Each row is a point on a tangle of strands that fork and nearly touch. The rows are in no order.
(in the rows, 128 means zero)
Points whose rows are less than 109 apart are linked; no others are. Some points are linked to none.
z795: [109 167 154 151 129 132 177 111 104 163 141  99 169 177 156 175 126  91
 179 154  97]
z209: [112 138 169 161 120 136 136 151 136 116  92 145 121 107 100 169 156  89
 128  94 152]
z958: [167 156 192 136  88 100 141 195 158 100 109 136 108  95  76 157 131 132
 131 139 110]
z378: [151 177 136 136 119 115 106 164 154 110  88 165  98 127 122 116 120 138
 134 151  96]
z523: [ 59 115 135 142 140 124 144  74  56 136 132 138 168 164 190 149 142 175
 140 126 127]
z128: [167 154 169 136 124 125 125 198 163 123 123 153 129 109 150 144 116  64
 155  98 143]
z975: [142 147 152 120 109  98 156 119 110 113 155  44 139 190 126 144 116 145
 189 173  74]
z763: [137  85 118 133 102 141 103  77 169 168 144 183 123 116 127 139  71 142
  47 150  96]
z503: [115 168  90  22 140  99 181 102  66 133 132  69 132 154 123 158 155 201
 186 128 141]
z786: [ 80 129 150 123 108 134 185  88  83 127 165  57 165 183 140 163 139 101
 194 145 108]
z903: [141  49 163 131 129  90 124 115 169 131 129 168 142 111 134 111 118 118
  69 110 133]
z563: [126  99 150 146 143 107 101 130 120  88 121  99 145 113 166  99  98  63
 133 102 113]
z319: [155 150  44  73 143 123 110 159 133 173 122 145 126 130 115  76 154 189
 115 126 163]
z807: [182 123 133 146 106 120  92 164 151 115  88 187 137  98 101 128 133 104
  79 118 146]
z219: [ 64 154 108  90 115 103 169  86 125 109  97  69 142 138 129 125 135 104
 182 142 107]
z971: [ 71 116 137  70 124  96 183 107 148 106 151 116 133 136 118 138 166 169
 151 133 148]
z178: [141  70 133 128 140  94 104 134 158 130 116 139 155 130 163  93  98  62
  86  98 119]
z448: [ 37 141 147 162 128 161 134  94 114 162 127 167 147 133 178 149 106 119
 149 131 119]
z335: [174 161 160 155 128 153 162 166 105 123 153  49 110 149 100 160 146 132
 173 157 117]
z528: [155 123  71  73 122 145 114 146 169 165 124 178 150 109 100  91 169 146
  96 129 187]
z643: [190  90 134 168 141 171  61 150 114 137 159 149 117  98 132 113  94  95
  95 108 135]
z239: [132 169  72 121 141 135 139 100  68 112 135  19 126 164 109 124 146 137
 177 139 115]
z386: [136  47 128 116 148  93 108 106 128 148 146 176 166 154 157  97 133 153
  83 123 138]
z815: [ 87  85 153 157 147 139 134 135 132 123 114 148 128 117 110 131 175 110
 128 112 182]
z186: [134  90 169 108 128 136 115 185 165 136 174 182 128 110 141 103 110 108
 112 113 154]
z15: [110 167  86  51 146 100 173  58  98 118 122  79 149 155 160 142 137 128
 159 137 104]
z410: [166 169 131 153 150 137  84 169 116  97 134 112 114 114 166  70  93 115
 155 109  98]
z396: [135 105  95 162 133 107 105  84 116 102 100 117 108 128 109 113 139 129
  85 125 112]
z738: [144 128  79 125 148 105 124 131 133 134  71 126 163 123 134  93 170  81
 115 104 165]
z774: [117 178 102 131 128 117 160 109  77 133 102  60 153 174 113 161 158 143
 176 163 113]
z119: [ 74 122 168 151 106 146 119 134 120  88 124  83  96 112 115 123 115  83
 158 127 119]
z581: [122 105 197 138  78  90 125 140 184 112 100 150 103  82 114 167  62 105
  85 102 105]
z837: [126  84 147 148  97 164  54 150 148 176 136 214 123 100 146 127  63 122
  80 125 138]
z30: [181 146 149 139 132 137 128 154 130  89 162  76  90 128 100 134 120 107
 149 136 119]
z965: [152 169  67  86 165 124 116 127 106 139 146 141 120 137 153  83 129 193
 135 133 136]
z208: [114 130  81 114 152 146  83  99  96 133 158 162 132 136 188  76 118 155
 139 140 134]
z21: [133 133 143 102 102 101 144 114 144  96 161  68 101 146 116 132  90 132
 159 160  66]
z274: [118  74 114 136  94 143  57 105 143 115 128 169  90  88 105  88 101 172
  71 159 117]
z439: [134 137 103 121 166  97 159 153  98 128 135  66 145 149 141  97 158 134
 169 108 157]
z59: [150 122 156 133 142 123 175 112 156 125 153  93 135 147 139 148 111  81
 124 127  87]
z459: [157  99 136 121 143 138 157 177 137 116 141 121 116  90  80 113 195 131
 114  95 203]
z83: [130 139  88  83 151 124 153  62  65 128 119  98 146 164 148 155 171 157
 131 122 130]
z520: [159 157 103 127 113 174 113 144 163 147 100 187 114 106 101 141 140 111
 106 129 142]
z655: [141  76 164 165 102 131  67 170 128 130 109 177 138  82 139 157  74  73
  82  79 167]
z654: [122 172 148 131 141 103 163 167 126 123 137  77 153 149 135 117 142 105
 200 126 133]
z342: [ 88 162 170 168  98 130 158 126 120 117 106  96 116 153  91 181 155 124
 156 154 127]
z91: [125 143 110  77 123 140 137  77 138 106 182 119  95 148 145 125  82 144
 147 163  70]
z285: [165 120 168 119 107 145 158 164 175 127 162 170 125  81  78 135 158 154
  81 121 139]
z437: [152  84 148 144 102 120  55 140 154 102 116 153  97  77 129 105  83 131
  67 121 111]
z357: [132  97 163 132 124 113 153 132 159 125 153 153 125 136 131 134 111 120
 115 119 115]
z519: [ 97 135 114  99 128 159 151 108 166 141 116 166 117 103 102 140 138 108
 132 129 147]
z623: [167 163 116 116 138 177 173 143 138 153 174 150 116 130 120 154 146 155
 131 134 132]
z745: [146 101 145 128 148 118 188  94 135 157 162 104 153 179 137 184 125 129
 115 139  97]
z94: [150 181  64 110 151 123 128 109 114 119 117  54 107 127 109  99 120 116
 152 142 106]
z284: [168 103  89 111 138 131 113 171 142 148 131 137 135  90  80  72 186 144
  92 109 199]
z73: [123  64 146 141 124 149 101 165 146 173 160 214 153 134 143 120 113 132
 102 127 168]
z828: [108 141 107 146 112 121  66 131 147 129  80 188 122 127 141  98 114 144
 124 148 100]
z626: [ 85 126 112 129 158 137 134 103  79 137 147 124 166 141 186  96 150 143
 152 126 133]
z778: [ 86 166 138 101 124 144 180 140 107 143 158  37 150 154 124 133 132 108
 217 144 135]
z269: [153 106 167 120 102 116 169 161 162  94 141 107 126  83  58 118 176 162
  84 108 153]
z351: [ 44 179 130 103 116 125 147  89 125 117 126 112 128 158 151 115 113 134
 193 164  91]
z984: [102  81 128 176 131 153 106  85 131 177 116 174 134 133 141 149  87 133
  76 119 122]
z381: [104 147  93  89 142 136 148  71 105 145 103 172 153 161 155 156 148 149
 128 134 134]
z641: [ 78 133 110 105 126 133 126  99 146 159 113 208 154 143 143 127 144 128
 123 131 137]
z183: [125 105 140 130 120 123 159 140 129  97 136 109 108 130  68 152 190 198
 114 131 156]
z981: [147 160  66  31 164  88 190 132 100 159 151  44 134 132 115 148 142 204
 155 121 140]
z813: [149 183  74 111 167 157 131 130 119 149 122 107 130 122 143  92 127  84
 160 113 137]
z603: [151 115  84  78 133 149 131  95 134 115 176 129  99 120 118 112 113 163
 103 158  89]
z704: [ 78 183 152 178 118 140 170 100 122 160  99 154 155 154 166 163 122 106
 143 134 103]
z472: [161 165 145 185 120 152  97 152 123 124 123 140  84 126 127 136  98 142
 132 150  84]
z839: [135  95 175 175 133 114 122 155  92  79 144  58 135 130 158 134 120  55
 142  89 121]
z389: [153 112 153 185 128 150  59 136 120 117 149 149  84 111 141 127  72 144
 103 128  97]
z812: [188  88  89 144 110 123  53 164 137 150 114 188 142 110 114  90 137 125
  55 139 146]
z588: [106 191 122 162 128 135 120 138 131 114  67 120 135 118 135 107 134  74
 158 134 111]
z221: [ 76 120 168 124 102 124 182 130 137 114 145 110 111 140  95 168 161 159
 152 148 146]
z25: [132  66 108  94 131 118  68 126 141 131 158 171 134 132 143  62 124 156
  89 138 150]
z565: [148 139 114 147 164 111 147 150 136 111  78  92 144 126  89 123 179  90
 131 104 166]
z651: [185 132 170 145 109 113 140 175 136  82 121  86 115 100  89 162 145 114
 140 113 135]
z212: [144 100 130 135 149 110  64 145 122  86 134 114 120 115 161  51 114 114
 146 111 139]
z512: [ 52 170 146 140 122 148 126 117 115 123 134 143  99 134 157 129 114 134
 180 130 109]
z645: [131  97 173 147  83  99  96 173 171 114  83 189 118  82 114 154  98 106
  81  91 147]
z665: [114 151  90 163 139 126 111  85 103 113  83 113 137 138 149  98 125 107
 121 136 105]
z458: [ 97  98 186 191 100 122 106 130 121  97 122  97  83 103 116 159  95 110
 121  96 122]
z703: [140 125 155 147 110 128  77 184 125 115 108 177 153  91 158 144 100  34
 126  75 151]
z242: [101 110 138 150 127 129 169  76  95 152 115 111 142 176 139 200 110 138
 104 131 112]
z392: [ 87 117 160 167 101 132  69 141 153 143 102 192 118 105 171 121  67 121
 118 127 111]
z8: [ 85 167 121  48 143 105 186 132 123 142 145  99 141 149 131 153 147 164
 190 136 138]
z29: [133 110  80 111 122 174  86  84 129 130 145 179 100 116 114 103 118 174
  88 143 117]
z23: [178 173 114  73 127 132 165 156 169 140 124 108 107  94  83 118 150 128
 138 133 136]
z859: [ 85 101 143 156 155 131 108 126 100 127 141 154 131 151 161 106 155 152
 147 115 163]
z46: [195  70  92 129 147 125  64 144 123 125 147 140 126 122 124  64 134 151
  81 125 153]
z986: [110 123  97 170 140 141  91  72  85 152 108 160 141 140 166 127 111 147
  99 134  94]
z970: [ 86  91 177 146  98 132 109 110 158 116 126 123  88  89 120 150  55 119
 104 125 105]
z816: [160 180  93  75 137 146 180 103 109 148 156 126 127 148 117 180 148 176
 146 156 129]
z311: [152 178 112 124 123 148 189 127 117 152 133  73 132 153  95 181 155 138
 177 170 129]
z838: [109  84 135 173 130 106 140  75 128 122 114 105 108 146 114 157 129 152
  81 140 110]
z403: [125 162 129 187 143 165 122 148 112 146  83 149 136 118 123 145 152  83
 142 110 144]
z89: [198 156 131 121 123 141 159 162 168 142 152 170 126 127 102 130 139 172
  84 140 118]
z248: [134 106  66  97 180  88 131 134 116 144  93  95 164 143 127  94 175 140
 135 106 178]

Follow the links from the first point to the second, and from the first to the third. Name the last point that the two ways share.
z285 / z807 / z378: z357
z971 / z94 / z403: z269
z623 / z357 / z984: z665
z581 / z704 / z839: z807
z351 / z21 / z581: z807
z763 / z183 / z839: z665
z212 / z859 / z274: z357
z91 / z812 / z410: z903
z410 / z284 / z641: z903

Name the points in between on the shortest way along the links from the first point to the second, in order.
z986 / z813: z665 > z588 > z403 > z209 > z815 > z859 > z626 > z208 > z965 > z319 > z528 > z284 > z459 > z269 > z285 > z89 > z623 > z816 > z311 > z774 > z239 > z94
z178 / z389: z903 > z357 > z186 > z73 > z837 > z392 > z828 > z378 > z472
z588 / z975: z665 > z396 > z838 > z242 > z745 > z59 > z357 > z186 > z73 > z837 > z392 > z828 > z378 > z472 > z389 > z437 > z274 > z29 > z603 > z91 > z21
z386 / z654: z25 > z46 > z812 > z807 > z520 > z519 > z641 > z381 > z83 > z15 > z219 > z351 > z512 > z448 > z704 > z795 > z786 > z778
z335 / z981: z311 > z816 > z623 > z89 > z285 > z269 > z183 > z221 > z971 > z8 > z503
